Points, in no order, along strands that fork and pass close to each other.
(in the rows, 128 means zero)
Points whose rows are less than 132 apart are linked; no others are. Some points are linked to none.
vuna: [184 112 105 127 160  99 167 100 126 118  72 107 147 108 130 161  52 123
  59 133 145 116 204 156  94 117 131 157 125]
rav: [184  96 117 151 158 117 164 115 105 116 124 117 150 115 150 173  70 147
  71 135 141 111 171 114 144 134 144 163 125]
rin: [133 123 120 127 127 127 160 131  85 103 112 151 140 139 127 128  73 144
 105 117 161 103 177 119 143 122 148 140 103]
vedil: [ 60 157 181 165 101 126  89 158 140 127 139 155  99  98 148  57 103 134
 121 112 100  93 158 137 137 145 126 111  99]
Zedil: [159 150 152 137 122 127 105 128 105  91 132 130 110 105 174 121  72 120
  65 155 170  52 141 178 141 142 155  87 108]
vavit: [121 175 132 122 109 127 139 144 129 105 142 123  91 118  95 110 203  99
 162 136 131 196  42 136 168 177 114 147 134]
bup: [156 110  84 110 177 119 157 115 125 151 132  91 151 153 114 166 116 123
 125 122 109 137 138 114 106  79 139 156 158]
veke: [ 86 142 125 144 111 105 140 147 110 119 107 183 116 169 121  81  80 172
 114 103 169 114 168 122 136  94 154 119  82]
pogaf: [163  96 158 140 152 109 131 131 129 137 117 152 110 137 157 123  93 163
 109  92 131 122 165 155  79 100 138 137 152]
dinel: [ 96 196 168 138  98 165  95 116 125 106 155  89  98  58 100  99 164  70
 151 148  82 118  95 130 184 202 120 121 118]
sugog: [154 137  72  85 132 132 174 124 117 125 140 117 145 144 113 165 157  86
 195 126 123 143  86 132 107 138 128  92 166]
pitu: [159 148  74  81 153 102 183  87  94 104  63 114 151 171  94 138  96 111
 103 144 172 132 141 146 124  95 151 160 116]
Ves: [ 96 155 133 133  99 112 114 159 135 134 141 129 112 127  90 109 154 113
 147 115 118 147 124 117 130 120 113 144 123]
Galiz: [100 120 134 134 121 148 106 149 150 157 170 103 136  98 118 123 181 113
 160 134  78 152 123  89 139 134 110 145 136]
Fazi: [117 143 155 155 151  97  86 152 159 151 168 125 107 132 170  81 147 135
 100 128 123 149  97 163 147 123 150 157 124]
Kogo: [102 150 164 131 121 181 111 128  77 106 168 107 125  96 116  88 136 103
 141 140  83  98 121 103 182 173 151 136 123]
falek: [138  72 107  97 178 146 142 106 135 180 117 100 144 144 145 130 126 132
 157 104  79 131 151 117  58  77 130 144 169]
Zego: [108 146 188 160 116 123  75 141 132 120 137 151  94 110 185  70  89 137
  80 134 136  75 144 178 134 133 146 108  99]
Feg: [ 93 147 109  79 102 126 160 150 110 127 126 144  89 157  85  99 195  85
 188 127 151 223  58 112 150 150 114 127 131]
sufop: [156 156  98 102 164  85 125 127 119 125 102 109 129 167  84 102  81 118
  86 125 168 102 130 158 129  67 159 145 126]
Kagov: [149 123  72  83 137 124 216 102  96 111  91 141 149 172 114 189 112 111
 168 121 157 175 110 122 109 144 121 108 159]
lopo: [143 101  87 163 187  89 113 100 175 184 130  98 155 139 166 174  98 151
  74 154 132 105 141 106 153  45 149 157 112]
lela: [107 120 100 138 152 108 141 165 103 159 176 137 118 173 149  94 116 139
 149 104 124 141 106 104 156 105 183 140 126]
goga: [119 170 122 120  73 146 160 130  83  83  94 151 115 120  59 147 130 113
 157 127 162 133 117 105 166 154 108 126 111]
nus: [178 123  92 114 142 107 195  90 132 107  64 117 154 119 113 199  84 122
 102 126 137 157 180 145  70 144 109 142 156]
fufu: [182 127 121 132 164  71 146  98 148 140  91 144 119 161 149 160  77 161
  95 105 159 153 145 165  79  98 148 140 165]
zagof: [ 90 119 144 153 115 105 127 171 144 139 120 139 120 112  93 104 113 143
 135  96  88 119 175  81 101  82  98 136 132]
Bine: [ 95 178 162 111  70 153 105 125 131 108 141 139 107  70 134  89 177  90
 189 141 118 154 109 140 156 219 117 105 109]
zokit: [137 142 117  96 122 145 121 131 119 123 158 144 119 125 173  77 152 105
 163 119 145 109 122 196 102 140 162  79 126]
Suto: [104 117 141 134 108 155 131 128  80 111 140 134 146 118 149 125 113 132
 129 142 116  86 149  98 164 146 145 140 102]
rof: [163 167 150 176 114 119 138 122 125  87 128 118 116 114  77 194 138 143
  89 148 140 149  96 108 175 146 107 160 149]
beden: [136 183 155 126 111 151  94 138 102  74 126 111 109 102  96  98  90  96
  79 155 154  49 122 169 159 143 133 101 107]
Kitu: [ 77 181 166 138 102 127  77 160 147 123 137 114 101  89  90  69 133  94
 118 129 104 104 130 142 142 128 100 132 110]
kip: [ 82 117 198 145  99 134  83 149 155 138 130 148 116  67 154  66 145 142
 152 121  68 124 165 108 112 148 101 127 122]
foso: [104 141 188 111  73 168 121 133 106 119 138 171 111  93 118  96 149 118
 199 123 112 185 132  96 148 209 106  99 140]
Tinas: [160  54 102 143 177 159  94  88 168 173 135  72 176 131 188 186 163 154
  78 172 118  88 122 125 133 105 138 147 112]
Mef: [167 150 143 104 101 118 139 122 133  91  90 142 124 108  85 152 134 114
 143 114 141 127 151 161  65 135  88 101 160]
foze: [123  98 140 174 132 160 101 131 169 155 180 113 148  91 144 185 177 153
 137 140  83 150 130  89 134 151 109 124 149]
nusi: [156 174 116 115 128  76 122 127 125  97  90 135 106 178  67 108 118 135
  95 128 189 142  90 162 138  97 143 144 120]
vuz: [113 112  85 151 139  65 136 108 164 168 109 125 149 166 162 187 111 157
 107 133 135 138 137  98 131  75 140 160 107]
lepi: [160 147 151 112 118 161 124 143  97  89 145 154 113 119 118  87 121 133
 130 110 155 103 143 173 106 152 142  80 140]
Dafup: [ 95 163 153 137 109 178 146 148  78 101 158 184 100 160  85  66 111 160
 146  94 163 164 117 116 166 172 155  95 120]
kipe: [128  76 131  59 140 176 138 118  88 143 131 137 151 148 157  80 165 110
 187 123 112 153 126 132 103 130 135 120 141]
raro: [165 160  92 124 131  92 131 118 144 115 135 108 142 126 144 171 124  96
 112 151 148  85 103 172 127 113 134 108 131]
nug: [ 79 181 162 136 119  93  85 150 151 123 138 138  91 136 142  44 153 128
 111 125 146 165  97 178 151 146 144 156  93]
dimi: [101 128 173 113  86 180 158 135  75 104 128 200 123 135 103 100 116 147
 167 106 149 170 156  93 143 169 114  90 128]
tif: [123  89 146 129 148 131  96 130 145 150 125 105 140 114 166  99 135 121
 106 140  91  82 150 139 106  70 118 155 119]
sav: [125  51  77 158 184 168 100 103 197 207 142  78 175 137 164 178 176 164
 126 142  92 111 131 103 111  91 132 123 121]
bezod: [152  96 110  93 113 149 124 111 136 139 134 101 163  89 139 172 147  96
 168 131  97  95 158 119  81 138 101 101 152]
ket: [147 152 117  78 133 146 169 135 108  96 106 167  96 184  53  82 134 135
 155  95 179 188  96 165  84 124 122  69 156]
Rosuv: [145 116 138  99 153 137 157 154  96 125 140 161 105 180  92  93 122 138
 149  87 149 191 110 144 100 122 135 114 177]
Vez: [ 90 144 117 149 115  51 124 149 146 147 110 152 112 174 121 127 104 155
 107 114 153 137 135 107 136  77 142 157 101]
Zaz: [112 136 107 116 123 100 135 142 149 145 105 120 128 122  98 138  92 114
 141  93 115  95 186 128  64  76 105 120 139]
Bal: [172 188 159 170 129 124 112 147 128  77 152 109  94 109  64 139 125 128
  98 134 134 116  68 148 161 168 125 120 159]
pegev: [105 108 142 144 143 121  74 129 181 163 164 107 129 104 214 101 178 126
 117 146 101 134 103 167 129 144 131 151 106]
pamil: [132  63 123 114 140 157  72  94 168 167 131  85 169 125 196 139 208 129
 110 168 104 109  98 149 118 146 118 148 103]
madu: [112  84 117 109 156 136 170 154  89 153 155 154 124 188 134 112 125 135
 161 100 124 188 105  96 135 118 146 137 155]
Keban: [163 119  96 146 139 114 102 114 160 141 158  85 146 102 200 200 113  98
  81 176 137  58 116 153 138 122 133  99 119]
raku: [155 187 133 137 106 120 131 120 101  62  95 112 118 115  80 145 107 104
  76 168 171  77  95 147 191 137 128 143 100]
zimig: [110  71 131 164 129 150 120 122 156 147 127 117 170 111 131 181 157 166
 120 145  84 136 158  57 133 110  91 156 124]
laz: [ 80 200 164 140 116 123  97 140 139 103 141 108  73 112  91  58 170 110
 123 125 125 180  71 156 177 178 130 168 106]
supe: [108  49 102 107 155 147 172 118 113 170 100 139 145 139 160 107  95 144
 182  91  89 109 174  88  73  87 130 127 138]
Vegiv: [173 156 114 103 121 132 185 138 116  79 103 163 112 141  60 141 121 128
 168  96 169 159 109 152  83 158 103  67 170]
rupu: [121 114  56 103 135 119 147 102 145 168 127  96 159 164 138 192 164 111
 161 136 115 149 101 112 104 106 129 134 140]
toru: [123  18 101 157 158 146 157 114 152 183 112 128 154 125 183 155 112 179
 156 100  81 102 164  62  88 108 116 136 133]
Bevul: [146 149 105 110 137  90 114 116 135 136 131 140 123 152 180 111 114 112
 121 133 166  93 115 197 118 101 173 102 115]
befat: [128  88 117  86 102 146 172 106  94 123  97 152 159 150 119 184 147 113
 176 135 138 186 114  89 127 154  88 129 143]
vozo: [115 177 169 189 116 107  81 141 151 116 139 115 106 103 126 153  78 119
  51 156 128  80 131 130 176 123 107 131 118]
deka: [164 136 110 124 140 148 135 139 127 121 171  90 143 111 102 156 177  97
 146 141 103 134  90 121 139 127 120 134 165]
dofo: [ 91  69 113  92 139 133 157 144 125 176 134 135 137 168 117 130 150 123
 186 106  91 203 119  63 104 108 102 133 158]
pego: [160 168 108 113 129 141 138 135 124  91 134 171 106 172  86  76 105 160
 126  98 200 131 114 189 107 132 157  63 127]
Dad: [151 121 115 168 161  88  95 121 161 162 155 111 134 116 194 172  80 131
  65 158 145  77 129 130 167  91 149 131 113]
sagi: [105  90  71 136 161 133 108 103 190 187 128  88 167 164 134 186 194 147
 128 154 107 166 113  98 117  76 124 146 118]
migok: [127 117 162 167 122 131 128 123 122 116 125 130 140 128 109 169 138 158
  97 142 109 155 134  82 160 122 108 181 136]
merik: [141  69 152 122 109 156 122 121 116 126 118 113 154  68 163 163 115 131
 130 133  97  75 193  96  93 147  98 119 124]
von: [139 116 173 167 148 113 106 156 125 138 145 160  91 134 160  66  74 171
  99  92 141  95 150 154 125 107 167 127 126]
Nadid: [112 101 179 131  76 145  84 118 139 127 125 137 141  74 177 143 159 132
 141 146  95 112 153 117 111 173  98 119 113]
vid: [ 48 102 152 133 106 162 100 118 126 149 139 120 152  98 173  73 169 130
 164 148  60 126 120  68 182 191 130 151  83]
mukiz: [129 125  94 129  91 123 148 126 136 131 133 123 154 100 115 211 128 113
 164 122 119 122 159  93 108 143  95 114 138]
zile: [165 189 134 134 103 117 144 117 101  50  75 155 100 148  55 117 116 148
  93 145 206 123  76 162 174 147 134 125 101]

Follow the links from the first point to the second, and from the first to the third. Name the last point that the two ways share.
nug; merik; supe -> rupu
fufu; vavit; befat -> sugog
merik; befat; pitu -> vedil
sagi; fufu; beden -> Zego
Kagov; zile; pogaf -> Zego

A fork is a point with three links, a tip a point with one. Leave the first point through the second and follow the links. Name the first fork or tip that comes.
vuz; lopo -> ket
pego; lepi -> rin
Feg; vavit -> rupu
